Each row is a point on a tangle of strands that fork and nearly touch. The rows are in no order.
(in the rows, 128 means zero)
Points whose rows are less than 175 apart are linked; no others are.
rezo: [112  71 152 181 152 132 147 149 165  78 127 149  95 134  95 130 100  80
 118 123 125  95 154 149 114 139 160 141 122 142  96  93 192  65  93  89
 131 109 153 141 161 108 128 152  83 163 131 161 144 120 143 141  56 148
 167 156 106  98  73  81  98  62 127  95 131 118]
nolaz: [105  97 139 136 140  91 120 159 100 103 165 111 150  77 123  94 135 134
 104 120 132 141 106 110  79 158 150  95 131 148 118 117 113  95 117 154
 130 118 158  95 144  85  97 140 131 136 116 140 105 135 137 144  38 140
 154 165 105 100 103  77 121 163 130 123 155 108]
lek: [116 157 130 105  67 146 195 137 133 153 137 142 146 134 154 138 155 144
 155 113  94 117  82 148 122 176 145  86 118 128  62 133 101 155 166 174
 128 105 125 133 138 138 123 173 145  89  90 103 126 107  82 177 160  99
  92 126 124 131 103 130 134 128 157 151 139 132]
vefus: [132 143 163 117 107 126 131 146 102 113 114 161 139  65 167 138 143 132
 190 146 100 102  67 145 113 152 165  85 115 143 104 144 119 166 135 173
  89 137 156  91 127 130  97 147 127 143  86 148 176 114 106 160 101 106
 123 126  71 108 112  83 112 148 152 131 108 147]
Talo: [147 150 144 150 125 178 159 134 110 108  89 159 102 126 127 138 150 130
 122 122 109 173 165 108 112 110 115 103 162  92 116 122 202 164 101 113
 146 187 124 113 113 156 147  92 109 200 101 167 179 148 112 155  97  93
 148 116 131 124 163 127 136 139 110 110 100  72]
Bapon: [141 143 107 111 122 100 129  82 137 128 119  69 134 118 100 114 129 112
 167 139 126  83 225 140 114 178 133 137 169 127 120 118 120 107  98 108
 112  92 134 105  82 100 120 138 137 146 125 126  94 174 137  90  87 195
 127 156  79 116  90 124  97 128 109  98 139  89]
batur: [ 70  79 112 132 139 115 150  93 149 130 150  82 122 133 115 153 136 111
 132 127 171 111 184 126  86 152 102 175 136 149 109  96 197  99 129 126
 159 127 137 162 138 106 110 209 114 140 136 113 103  97 127 106  99 135
 105 149 152 134 120 163  99  79 112  76 108 157]
pazod: [116 169 128  91  57 145 198 137 141 148 130 131 171 148 127 131 164 128
 139 115  96 136 133 143 124 190 144  75 120 115  60 142  90 146 161 148
 120 101 129 145 121 110 138 139 136  92  82  96  91 139  87 149 156 115
 120 129 115 110 109 134 119 150 140 133 142  86]
Gura: [175  84 112 141 134 100 181  88 143 132 165  83 127 148  70 110  83  76
 119  95 149 124 184  79 105 101  92 120 147 141 106  94 136  86 118 138
 162 140 138 169 125 150 149 148 103 104 194 118 108 133 125 105  94 159
 111 166 149 151 101 130  97 115  85 129 155  97]
Zak: [148 126 133 132 124 111 172 116 159 128 131 121 123 139  84 108 125  84
 146 131 111  79 195 157 120 170 159 107 148 118  97 111 120  98  98 111
 105  78 129 120 118 109 133 121 105 127 118 148 111 159 126 126  78 174
 135 159  70 118  53 100  93 114 120 105 144  74]
dilag: [161 159 144 152 171 134 116 153  91 130 122 144 145 131 114  99 101 111
 110 111  89 165 127  80 140  58 142  84 124 124 172 152  89 146 137  88
 148 158 116 143  93 169 161  92 126 100 169 141 120 177 126 119 146 129
 182 101 142 136 132 118 125 229 114 131 118  87]
Nul: [136 137 131 129 186 102  54 107  99 142 144 116 119  91 136 116 113 130
 137 139 132 116  79 119 160  63 133 143 119 168 198 165 113 159 145 149
 130 126  97 109 123 151 129 146 150 103 165 135 152 134 144  96 173 124
 122  92 133 158 152 130 138 185 147 137 109 186]
Did: [ 46 121 102 111 153 137  73 113 100 124 126  73 142  92 138 119 157 133
 140 147 146 153 169 119 107 150 133 156 120 170 133 153 165 128 147 128
 151 124 132 119 118  90  91 197 144 153 112 113  94 138 127 106 114 118
 157 104 138 103 157 171 133 172 136  83 115 152]
dabaf: [ 70  86  80 124 150 121  76 120 107 131 179  89 137  92 145 111 138 153
  88 105 159 159 113 116 117 122 124 146 135 163 162 129 140 112 162 166
 159  95 107 101 162 115 107 161 179 122 158 126  97 126 144 132 109 129
 122 133 165 123 149 151 175 155 134 158 168 156]
rokod: [168 129 129 128 138 100 110 150 116 147 157 157 131 113 159 125 109 137
 112 102 114 138  38 133 143  92 132 107 140 111 160 130  61 130 147 169
 115 110 114  94 149 155 142  85 147  96 167 133 144 127 135 138 137 133
 107 136 129 155 129  97 160 160 140 191 152 142]
Savob: [152 142 124 134 157 132  86  93 117 117 112 145 113 120 173 111 139 175
 152 140 148 140 107 115 162  90 111 162 138 106 192 156 132 155 117 123
 127 135 115  95 125 154 143  75 164 150 132 117 186 161 151 109 171 119
  94  84 145 135 193 161 158 132 116 173 126 161]
vap: [160 133  88  92 116  64 109  97 124 131 147  65 161  94 136  97 131 142
 162 142 166  96 146 109 116 147 118 130 148 149 126 134  93 110 112 168
 105 113 150 104 113  90  99 129 159 124 139 110  96 146 128  93 112 181
 109 150  96 130 125 114 120 156 117 146 140 139]
reni: [143 143 127 137 136 164 129 118  94 107 119 135 142 100 153 106 160 141
 133 120 124 192 148  75 100  99 128  83 160 100 139 134 156 161 119 136
 159 170 131 100 120 148 131  78 144 183 109 151 170 176 123 155  88 110
 129 114 121 108 165 143 148 180 110 148 133  75]
zur: [ 90  82 125 145 130 105 149 138 154 137 177 131 135 153 125 120 122 116
 118 108 131 100  91 143 122 134 132 133  93 153 123 116 117  94 172 140
 146  78 123 162 176 124 115 190 121  65 160  99  92  89 116 136 150 127
 106 133 164 141  85 135 118 112 148 144 141 177]
napug: [121 131 105 128 118 140  92 133 149 146 126 170 121 137 184 132 140 162
 102 127 126 128  83 181 164 140 145 136 140  95 161 135  93 123 136 123
  90  57 105  80 156 110 138  71 161 122 112 139 140 128 156 144 148 147
 108 121 119 116 132 123 179  95 148 189 155 132]
bel: [100 119 150 124 130 133 105 150 103 122 142 155 121  63 155 140 147 137
 137 129 109 130  59 150 100 151 140  99 136 145 119 122 143 141 135 178
 117 128 135  79 143 132  93 160 146 149 104 165 155 107 121 171  78 104
 128 145 104 109 114  78 136 139 150 133 120 148]
pirof: [100 160 105  88  92 135 127 120 155 133 108 101 186 154 128 112 145 131
 148 154 132 115 174 135 133 169 131 133  91 128 113 155  96 120 136  95
 117 100 150 166 129  78 111 129 128  92  95  84  71 143 124 101 179 155
 139 123 116  94 123 173 100 140 127 117 132 114]
Gedu: [136 150 130 116 121 178 161  69 115 154 100 146  80 129 141 154 169 160
 159 135 127 133 137 141 139 131 100 165 150 113 123 135 181 179 121 143
 142 163  89 123 113 186 136 135 156 166 107 134 175 123 124 138 167  88
  73  97 142 159 174 172 138  86 138 127 106 147]
dumu: [ 91 140  90  94 108 135  93 134 144 119 131 100 182 146 162  98 145 150
 125 132 138 139 144 143 143 154 133 130 101 123 137 153  88 105 148 111
 111  73 139 133 146  67 114 113 147 101 108  83  75 153 142 103 165 150
 144 119 129  88 132 164 139 143 136 152 164 125]
bemi: [155 167 144 126 150 148  68 146  96 116  90 174  94 130 144 143 116 145
 108 146  99 147 126 139 156 100 138 131 144 102 183 139 136 161 102  85
  90 148 111  89 107 149 137  68 128 162 121 173 176 137 141 134 137 133
 173 109 101 141 145  94 136 134 130 120  91 111]
Val: [182 140 172 125 130 123 145 159 105 155 146 178 111 102 109 160  95 102
 165 114  83  88  52 148 122 122 150  84 114 122  97 119  95 142 129 181
 120 137 118 108 123 193 139 146 104 112 169 143 171 108  94 174 120 100
 111 144  96 163  88  71 115 120 166 140 115 128]
gif: [176 171 159 151 132 158 122 179 115 112  82 210  93 151 151 155 107 130
 114 134  91 141 102 142 154  90 143 103 134  84 145 127 146 171  99  92
  93 164 126 102 128 168 158  47  98 160 107 164 197 120 125 153 136  98
 152 108 106 137 146  94 132 118 126 135  99 100]
Fuvel: [114  70 124 149 136  88 130 152 149 115 175 119 142 146 132 108 106 118
  97 103 152 129  88 123 116 114 117 135 105 155 132 110 114  78 151 143
 143 105 143 153 185 115 126 149 128  81 169 107  94  95 137 118 125 132
 110 143 175 132 117 120 140 122 121 150 157 163]
mup: [135 168  94  72  96 125  85  82 113 135 105  98 141  98 153 138 160 157
 167 176 149 102 147 156 148 165 125 157 143 128 119 152 110 155  93 153
  76 130 128  92  75  88  92 131 166 162  80 128 130 134 133 110 141 153
 119 121  91 114 159 123 121 121 138 118 114 152]
vifi: [156 142 129 102  56 123 219 138 136 158 145 138 136 139 152 153 151 149
 150 101 116 111  68 119 111 158 119  94 124 112  46 113  98 144 140 200
 129 122 140 135 147 144 129 148 138 100 103 100 147 106  88 176 146  96
  71 141 126 147 117 111 142 101 140 164 139 121]
vivez: [ 67 141 102 112 137 138 121  71 127 163 139  64 132 145  84 145 146  97
 133 122 122 106 199 138 109 158 119 146 127 163 125 126 138 133 159 110
 164 102 102 151  96 119 114 213 130  96 135 111  69 125 122  83 154 134
 122 126 145 147 106 188  85 155 131  74 113 133]
garo: [135 153 173 131 152 153 121 159  79 152 128 183  93 101 107 166 103 115
 154 123  72 126  72 164 134 118 160  99 108 134 129 138 110 169 156 148
 125 137  92 118 102 194 139 164 116 108 152 152 168 100  94 166 142  90
 144 113 110 159 108  88 124 146 173 115  87 136]
giv: [ 93  60 109 160 163 141 137  94 152 114 153  78 111 145  81 130 110  91
 106 118 169 123 210 108 111  99  99 168 138 141 136  92 206  82 128 104
 173 136 126 164 128 131 138 182 103 140 168 127 114 119 143 113  85 145
 123 147 168 121 116 162 113  69  92  98 130 127]
losef: [160 135 127 133 177 102  69 101 101 139 134 127 123  94 166  98 124 150
 147 124 151 141  77  93 148  64 112 143 131 137 195 161 108 153 134 156
 137 144 109 108 123 157 139 103 164 130 162 125 169 159 145  98 165 131
  97  95 149 154 178 145 155 177 121 172 130 177]
Vafo: [147 169 112  92  52 151 193 143 147 146 107 128 166 178 122 144 145 130
 114 119 125 144 158 117 131 165 115 106 129  93  74 130 113 150 122 120
 129 149 145 156 112 105 148  86 121 125  82 101 105 132 101 131 154 117
 131 134 124 116 137 143 128 130 113 130 138  71]
pusub: [102 110 131 140 132 184 138 102 155 105  78 119  98 161  99 145 148 126
 121 152 146 138 252 117 136 135 113 169 132 102 135 113 199 133 102  50
 151 143 135 164 100 123 145 126 107 189  93 140 144 148 130 119 119 125
 139 107 132  95 143 183 116  61  97  80 110 104]
vipus: [108 143  90  91 112 100 100  95 101 149 162  75 153  96 143 130 150 152
 143 125 151 141 101 110 112 139  97 123 141 168 111 149 115 147 153 206
 134 124 117 113 107 110  97 178 174 116 137  99  97 118 113 107 149 116
  98 124 149 140 167 142 133 184 140 132 139 167]
tez: [134 166 130 123 118 146 145 105 137 174 116 122 111 188  75 174 110 106
 121 134 120 108 140 145 153 127 122 162 104 127 145 123 101 156 141  85
 144 132  90 195  93 158 138 161 119  74 133 112  85  95 135 115 216 108
 127 103 147 168 114 167  99 116 141  90  90 148]
dipi: [146 142 115 102  92 145 161 106 126 138 112 117 131 137 122 134 146 133
 140 131 134 141 158 116 127 147 109 141 146 116 102 134 141 146 125 129
 138 155 125 132 102 126 126 120 137 145 107 122 121 138 112 127 140 131
 116 133 123 121 149 152 129 139 116 123 118 103]
vov: [147 137 153 153 156 132 122 176 102 121 141 158 144 125 116  98 111 120
  81 109  92 167 100  99 111  92 152  62 128 114 146 131  86 128 136 120
 141 139 121 118 133 155 141 102 123 105 159 153 125 152 118 150  87 127
 178 138 127 126 101  86 132 206 133 140 140  82]
logab: [ 94  99 128 140 129 104 140 181 137 104 156 100 174 116 105  93 145 126
  74 105 135 168 149 100  84 153 150  72 131 130 111 110 117  86 133 130
 136  92 154 113 151  77 116 111 115 126 115 128  76 141 129 140  34 139
 174 169 124  90  87  90 130 151 111 144 174  74]
Gur: [140  80 143 149 130  99 177 141 151 106 153 119 103 125  72 140  98  77
 127 100 126  90 125 139  77 149 132 127 147 132  52  85 173  67  83 142
 130 131 155 143 148 121 127 157  80 151 152 143 131 104 130 132  51 134
 136 187 112 132  81  72  90  72 122  95 145 121]
nosat: [120 166 129 130 116 187 133 119 120 131  87 177  73 133 172 160 164 170
 134 140 120 159 124 143 145 130 117 149 150 102 141 137 195 181 109 128
 123 165 105 102 127 169 137  93 147 182  84 152 197 113 131 152 159  77
 104  92 134 132 183 153 157  84 130 140 105 141]
kete: [163 151 150 121 133 115 154 119 129  93 108 116 172 132 134  83 138 134
 190 149 160 149 165  56 123 107 108 127 114 115 117 164 141 145 110 119
 148 209 185 162 110 116 137  93 104 155 106  89 142 175 111  95 146 130
 115 105 141 122 187 164 110 150  94 125 116 129]
raf: [193  99 142 145 131 106 189 133 152 107 138 109 146 159  94  98  83  86
 128 100 147 139 147  58 114  78  97  96 125 124 103 102 123  90 114 117
 169 181 158 180 136 143 167 113 100 104 181 102 118 143 121 110 110 137
 129 143 161 139 130 119  96 143  91 136 140  98]
sud: [ 83 153 122 103  94 144 163  86 145 157 125  91 159 159 112 136 150 110
 161 135 126 100 176 142 114 177 129 135 111 137 105 132 122 136 149 105
 142 107 126 180 114 112 108 195 130  80 109  90  72 126 114 101 172 138
 105 120 123 123  91 183  77 129 139  86 108 134]
fada: [118 148 129 148 141 166 117 127 130 111  96 161  95 156 185 139 159 186
 126 132 137 185 104 119 146  96 108 154 127  94 167 156 168 160 124 110
 137 163 122  93 151 161 162  60 150 158 110 123 183 135 141 130 176  76
  94  83 177 118 215 178 172 105 116 173 133 151]
tuzo: [140  80 109 149 154 133 161  86 142 139 159  84 103 143  57 132  91  72
 102 106 141 122 210 117 110  94  97 144 164 135 124  87 169  88 127 124
 160 130 104 155  98 158 159 154  96 126 193 140 107 136 135 109  85 154
 120 164 154 151  92 133 105  99  90 104 144  86]
gomi: [154  95 156 139 160  85 141 134 132 119 148 137  90 121  64 145  77  78
 137 117 119  86 125 141  99 127 120 145 151 146  86  97 144  70  79 145
 132 144 133 137 128 149 124 157  79 140 192 158 128 106 131 123  73 142
 142 177 108 163  87  78  88  94 132  83 129 126]
nak: [125 147 147 129  97 130 140 178 140 139 124 190 124 131 139 150 142 123
 120 137  92 109  90 192 145 164 171  89 121 106  99 129 107 141 138 133
  67  87 118  97 141 113 121 109 118 129  84 158 146  99 116 170 109 119
 151 141  86 127  85  79 141 101 160 141 127 108]
piz: [ 99 133 148 129  90 151 135 175 143 154 127 181 103 143 149 182 131 148
 100 133 105 120  60 202 157 181 141 130 111 126 101 124 113 141 152 143
  82  98 106 118 145 127 121 129 125 120 101 142 143  61 118 171 143  91
 126 136 126 136 110 107 158  69 171 131 126 153]
Mazi: [ 97 102 129 121 137 115 140  84 133 125 124 101 106  94 138 126 152 124
 183 142 153  87 155 147 104 164 125 164 141 142 112 118 181 121 121 134
 144 120 136 126 131 121  99 197 141 154 112 125 138 127 125 120 112 129
  89 126 113 114 124 149 107 101 134  92 102 166]
mav: [165 129 101 118 144  74  96  96 137 118 133  80 137 104 117  99 110 120
 171 152 143  67 181 119 125 141 137 136 141 143 134 124 114  97  94 121
 107 102 156 110 111  89 104 126 138 137 138 131 105 158 147  89  93 199
 129 142  85 122  95 112  98 139 106 121 122 119]
safu: [ 86 116 119 123  90 159 162 119 163 146 121 144 114 162 129 154 153 141
  93 136 132 123 154 180 146 181 136 150 129 118 107 117 150 123 144 103
 119  87 113 144 155 107 119 128 136 123  87 126 108 108 132 145 139 126
 125 130 129 103 107 153 145  66 141 118 138 123]
reta: [162 120 132 142 120 123 149 153 157 105 114 145 155 162 165 111 113 130
 106 108 138 156 104 104 147  94 120 105 111 100 144 131 103 120 130 101
 143 133 158 129 166 120 179  64 126 112 133  99 135 141 137 121 148 131
 117 124 152  91 161 138 150 144 103 174 150 114]
pobi: [182 123 124 135 119 122 166 126 138 136 139 118 146 154 120 102 110 117
 114  99 138 151 132  78 133  78 101 109 129 113 135 118 101 124 134 125
 158 165 136 154 131 155 166  88 122 105 163 104 126 150 121 108 145 132
 114 132 163 138 154 138 133 167  97 162 146  99]
dok: [115 160 161 125 160 134  68 177  73 134 116 162 121  99 130 160 108 130
 105 137  85 152  64 150 143 105 153 123 105 153 164 151 110 178 155 124
  95 145  92 109  99 158 120 138 115 126 139 163 151  97 131 140 144 100
 181 121 122 144 130  89 132 165 162  96  95 154]
leb: [159 158 139 112 107 109 118 142 107 121 121 143 166  81 159 102 139 128
 174 143 100 113  88 127 125 135 164  76 123 122 127 157  80 147 127 156
  89 118 150  93 125 111 108 112 135 128  91 132 152 152 116 145 110 141
 131 130  70  97 110  92 109 177 138 156 123 119]
zotub: [163 174 123 130 116 144 147 131 122 187 124 141 101 183  76 172 104 104
 114 116  90 118 109 152 164 121 133 138 116 115 138 126  68 150 142 106
 120 126  79 159  84 173 151 122 121  69 158 117  97 107 128 130 201 114
 128 123 141 185 123 137 126 124 149 120 113 117]
nini: [ 75 121 120 116  98 173 153 116 169 141  99 126 106 189  95 166 145 129
  92 145 141 122 202 176 147 174 124 174 125 117 113 111 153 120 120  63
 123 102  99 172 123 107 122 137 116 128  87 133  87 108 145 130 154 136
 148 129 134 109 103 173 126  59 129  83 121 119]
nufi: [172 100 143 151 154  89 127 115 152 111 120 137 116 149 128 112  80 106
 156 137 158  88 112 108 152  83 107 166 109 140 153 123 130 101 109  97
 134 153 151 165 150 139 148 122 109 110 167 110 146 117 149  93 154 141
  99 121 147 141 137 143 109  96 111 136 116 166]
nom: [113 127 142 150 145 151 161  87 161 145 113 127 107 198  96 148 106  93
 136 134 138  96 156 133 145  99 116 164  87 133 149 115 132 129 140  64
 166 140 110 216 131 154 144 169 110  76 147 106 120  93 143 109 214 118
 107  96 173 152 109 185  85  93 131 101  85 158]
Ruli: [138 141 125  88 106 107 127  81 122 131 105 101 114  95 131 149 158 131
 186 161 136  76 159 167 113 189 117 164 164 128  97 122 153 140  92 151
 101 140 131  99  87 107 112 174 152 183  94 135 133 122 125 110 113 140
 104 134  89 123 139 126 106 101 130  80  98 146]
Vir: [ 37 107  72 112 151 155  67 102 117 129 146  70 125 115 137 126 154 148
 118 134 163 126 197 145 124 164 146 176 115 151 151 121 151  96 146  99
 138  74 115 115 142  77  85 189 150 132 115 114  70 138 151 115 113 153
 154 121 132 107 122 161 139 110 137 112 140 153]
fer: [150 153 121 122 125 140  99 139 111 127 107 144 112 129 131 137 121 142
 104 141 122 146 152 128 150 120 121 145 149 112 142 133 128 144 110 108
 107 156 119 117  96 127 135  83 123 163 118 144 129 134 131 122 133 139
 163 125 115 136 154 115 139 140 119 112 107 111]
ziret: [129  94 141 158 151 116 141 105 168 112 134 126 124 182 134 111  95  96
 139 127 158  94 128 112 148  76 109 156  90 133 162 114 131  93 135  74
 159 138 138 203 165 137 162 142 109  78 175  97 122 105 151  97 194 136
  92  97 184 131 127 179 104  96 114 133 118 174]
lavag: [159 138 132 100  76  95 158 175 110 138 146 128 155 123 148 148 123 155
 120 115 119 141  38 111 113 146 108 104 132 128  77 119  75 143 143 196
 105 151 146 119 124 125 123 126 124 107 122  99 138  89  97 150 137 103
 108 153 136 155 141  79 148 133 134 148 139 135]
mun: [ 91 121  91 111 126 128 116 117 100 146 175  92 150  99 128 112 152 145
 111  98 129 171 129 102 105 136 127 101 148 147 122 138 112 126 163 184
 157 113 102 107 127 129 113 153 169 114 146 114  91 139 113 135 111 123
 124 133 145 124 143 134 142 185 134 148 164 117]
gik: [133 110  94  84  96  71 135  93 121 145 159  78 155 103 141 125 141 149
 144 123 171 115 111 106 108 155  90 141 146 149 102 123 113 117 125 191
 119 126 148 115 127  95  95 153 159 124 135  93 104 113 117 107 119 144
  76 150 128 149 150 124 130 138 116 138 140 165]
Dom: [169 153 170 176 139 166 143 166 114  89  79 195  91 143 147 138 133 132
 119 135 111 168 132 105 127  91 132  95 141  83 133 112 190 164  83 102
 123 202 138 109 129 169 156  47  94 197 100 169 208 134 124 155 105  79
 154 104 126 126 165 105 133 114 110 128  97  85]
Bude: [170 150 119 104 114  94  78 136 122 111 116 123 171  89 176  93 122 147
 157 151 133 114  74 125 150 112 149 111 121 122 157 160  59 136 113 144
  71 112 167  91 122  86 113  68 151 127 115 112 142 154 146 104 131 167
 128 131  88  97 133  96 136 159 126 172 135 139]
Zun: [105 136 152 116  94 146 142 175 115 151 120 156 102 142 132 180 130 141
 111 128 105 133  84 176 137 166 128 143 107 141  97 126 130 144 147 135
 105 142 109 139 113 140 116 158 111 123 101 135 123  62 103 158 159  88
 137 127 136 145 129 117 138  98 152 101 106 156]
Bisov: [ 83 116 123 151 188 116  53 134  97 128 140 112 110  89 128 127 115 136
 106 133 134 127  91 121 138  93 134 160 109 184 185 153 140 141 152 132
 140 121 106 112 130 140 112 172 139 120 158 149 119 121 144 111 142 114
 151 101 152 146 146 140 144 168 151 107 109 176]
zop: [ 64 116 119 132 187 136  65 109  94 119 129  95 117  80 131 120 145 135
 134 124 131 137 135 114 117 113 134 150 124 171 158 147 173 140 149 135
 161 135 107 101 119 126 106 196 152 150 129 137 120 133 135 118 117 116
 160  92 148 129 154 146 132 173 140  92 103 162]
gok: [139 129 104 105 113 105  80 131 148 113 121 107 190 112 186  86 134 155
 143 148 143 111  97 131 141 137 140 125 104 121 149 163  71 104 135 124
  95  81 163 110 150  68 115  94 152 108 115  96 104 151 152 105 147 159
 121 131 106  93 130 131 151 143 125 176 159 143]
Bot: [147 121 160 136 171  99  94 171 110 132 139 148  89 120  61 163  71  98
  79 122 119 126 104 151 118 122 120 150 141 141 120  99 127 104  96 143
 124 151 113 122 108 144 122 132  85 135 182 179 116  92 133 141  84 134
 174 173 119 176  98  63 134 114 144  79 120 120]
Dolu: [ 99 152 150 124 114 145 113 187  95 130 105 154 120 131 131 167 115 141
 105 137  85 162  87 154 126 137 133 141 103 136 127 140 122 164 150 120
 102 171 117 145  96 131 121 148 106 128 104 136 125  81 114 141 157  88
 176 126 140 135 149 106 131 142 148  89  98 150]
nasom: [108 106 133 130 130 105 115 168 112 108 156 125 148  73 150 123 157 159
 102 123 136 145  71 131  86 160 144  86 141 125 105 114 116 114 120 178
 111 110 157  70 162  86  81 119 145 153 101 154 129 120 146 172  43 129
 135 166 103 103 105  65 146 138 140 155 148 123]
ris: [145 146 116 134 137 149 110 126 120 159 124 146  88 150 106 145 112 130
  94 118 113 144 113 142 162 103 115 154 135 123 162 133 120 143 140 106
 127 132  88 130 105 168 151 106 139 106 152 144 126 121 136 130 175 121
 139 113 147 155 152 141 149 136 131 130 116 135]
Kir: [128 160 149 118 129 126 124 137 107  79 106 122 186 108 170  88 162 154
 184 164 147 175 129  56 104 114 117 112 118 112 129 173 135 159 112 143
 126 202 184 129 112 114 115  79 131 175  84  92 165 175 116 111 136 100
 125  98 137 107 209 157 136 162 103 137 133 132]
vol: [144 123 119 152 116 141 115 138 148  98 114 165 135 155 192 125 135 164
 105 117 137 151  89 135 153 105 131 120 130  78 163 137 115 127 125 110
 122 104 148  96 169 113 167  45 146 144 112 124 149 141 147 121 145 134
 105 116 135  88 162 138 172 117 113 197 161 112]
Vutar: [ 54 113  84 123 154 157  85  77 140 150 132  72 118 154 106 140 137 120
 100 131 157 119 210 140 141 138 119 188 106 157 161 124 155 119 152  82
 155  97  93 161 129 102 113 192 136 110 133 119  74 123 159  96 162 149
 137 103 153 133 121 206 122 103 126  81 121 141]
vofi: [ 93  51  93 151 163 103  94 120 144 120 181  97 130 118 141 106 110 136
  88 111 178 126 123 121 122 112 113 159 120 156 159 105 152  71 144 144
 153  93 134 135 181 102 112 154 143 114 174 120 102 106 154 117 101 149
 112 137 171 124 130 139 161 101 119 149 159 167]
Tula: [117 117 129 159 130 199 155 100 130 106  86 144  92 135 124 134 166 126
 131 131 122 151 216 120 126 114 122 143 149 101 126 116 220 149 111  88
 157 158 123 128 112 155 157 118 112 204  99 158 171 159 119 141 105 104
 134 105 135 108 157 162 131  97 106  99 110  84]
lofet: [163 166 132 114 144 130 116 112 128 107 101 101 176 136 122  75 127 123
 158 146 139 165 183  64 139  82 114 120 113 118 156 163 109 140 119  95
 148 177 158 156  97 119 152  76 123 126 141  91 120 196 125  81 173 153
 138 104 135 128 180 181 104 186  95 136 131 105]
Tudam: [118 144  98 109  89 152 146  93 156 170 126 153 118 154 148 134 156 157
 108 136 128 115 130 174 165 165 134 131 139 107 119 131 109 133 137 142
 108  65 103 119 146 127 132 106 163 114 103 130 122 131 132 148 157 141
  96 130 118 124 110 156 153  88 143 169 160 122]
Dafe: [164 168 151 132 154 135 117 132 105 114 102 123 161 127 105  91 113 122
 129 128 113 175 170  61 136  71 127 103 129 116 159 158 110 144 117  94
 152 188 140 149  78 143 150  82 115 130 144 126 130 191 120  96 133 142
 179 105 132 132 161 138 114 214 102 119 117  93]
ruzi: [168 104 149 135 140  75 114 155 135 111 123 132 132 123 123 124  75 112
 140 148 130  99  84 121 142 102 129 143 108 152 130 123 105  99 108 128
 107 147 152 147 134 121 122 123  95 121 151 127 135  97 141 111 123 139
 140 142 116 147 116  85 106 107 131 116 117 160]
tafat: [154 101 120 143 132 108 133 137 153 149 171 158 113 128 129 120 117 126
 121 102 118 103  61 155 143 114 134 112 132 124 147 119  90 112 149 165
 126  82 110 109 175 157 142 104 142  84 170 138 145 122 131 153 128 138
  91 142 132 153  97 104 163 110 158 193 165 146]
sifip: [113  97 161 169 154 141 136 149 155  80 102 150  88 144  97 128  94  88
 129 134 119  97 179 145 125 120 149 155 117 143 117 108 185  87 103  64
 135 133 149 162 141 121 132 152  80 150 123 155 132 124 132 130 106 138
 176 130 111 105  83 107  90  82 127  73  99 128]
gaf: [120 133 148 143 140 148 137 143 112  89 116 142 152 103 170  86 169 155
 143 128 142 192 116  62  97 102 115  85 130 112 141 148 153 155 123 149
 161 188 159 115 151 142 133  88 139 172 100 118 177 169 124 146 115  85
 111  94 150 105 193 150 155 171 105 160 142 118]
Pas: [ 91 123 101 118 115 178 121  65 156 133  84  97 101 159 103 152 154 131
 127 170 149 100 246 155 149 167 121 187 139 117 132 115 166 126 107  54
 135  92 122 153 114 100 119 131 137 150  88 133 116 150 150 112 135 158
 129 109 105  97 101 186 116  50 116  85 117 111]
donik: [140 135 144 147 103 135 162 155 161 134 113 168 108 146 106 135 130 107
 115 137 107  94 146 187 145 164 164  99 135 114  98 112 119 113 117 111
  87  70 116 112 147 113 131 102 103 132 101 166 128 125 124 152  90 140
 147 146  87 124  67  91 125  90 142 129 142  85]
tavut: [145 116 156 139 152  84  89 181 117 118 117 141 121 116 103 135  73 118
  98 148 117 122  95 128 134 114 140 138 120 148 135 114 101 111 109 122
 103 148 143 130 117 111 112 123  90 135 141 160 119  98 150 130  96 138
 185 154 111 140 103  73 123 134 135 104 115 142]
ras: [131  88 131 153 134 123 161 113 166 149 167 156 108 131 123 118 119 111
 136 104 129  69  85 171 139 135 143 127 119 136 123 109 125  94 149 151
 130  63 107 134 188 159 134 149 126  72 165 123 139 114 122 157 131 125
  80 149 133 133  74 123 132  77 157 171 155 145]
zoz: [118 107 137 152 120 127 167 169 136 119 150 139 146 145  90 111 124 108
  81  86 109 167 140 118 114 126 137  78 130 121 113 110 118 105 144 126
 144 115 120 138 143 138 144 115 106 111 137 134  97 131 112 158  79 124
 164 149 148 120  95  98 142 155 121 138 156  73]
lig: [176 136 142 110 100  89 134 156 108 139 150 141 152  93 167 138 116 153
 133 118 118 141  17 101 118  99 119  90 138 118 120 123  70 150 134 202
 110 147 136 102 132 150 134  97 139 116 150 118 170 117 116 152 131 109
  92 147 126 158 144  84 155 155 131 184 146 146]

Follow the links from the first point to the second, and from the first to the third. Name the last point that the two ways share.
napug / Vafo / nolaz: Talo
zotub / ras / nini: fer
kete / vifi / pobi: Talo
lofet / ruzi / pazod: fer

A fork is a point with three links. Follow the links from the first point to the second and name the forks in between, in order.
Dafe / nufi: Talo, fer
vefus / Tula: Talo
ziret / ras: fer
tez / pusub: fer, Talo

A fork is a point with three links, a tip a point with one. Leave the first point through the second and follow the links. Name the first fork or tip that comes.
vol / reta: mup
zoz / vov: Talo
mun / vipus: Val
dumu / pirof: Gedu
fer / ris: sifip
tafat / rokod: fer

Name the points in between on the shortest way along the links from the first point to the second, in order.
Vir / Bude: Vutar, vivez, sud, pirof, dumu, gok
Dom / logab: Talo, reni, gaf, Kir, kete, lofet, Dafe, dilag, vov, zoz
Tula / napug: pusub, Pas, nini, safu, Tudam
mun / dipi: dabaf, vofi, Fuvel, zur, ras, tafat, rokod, lig, lavag, vifi, lek, pazod, Vafo
gik / piz: vap, mav, Bapon, Zak, donik, nak
tez / Bot: nom, ziret, nufi, ruzi, tavut
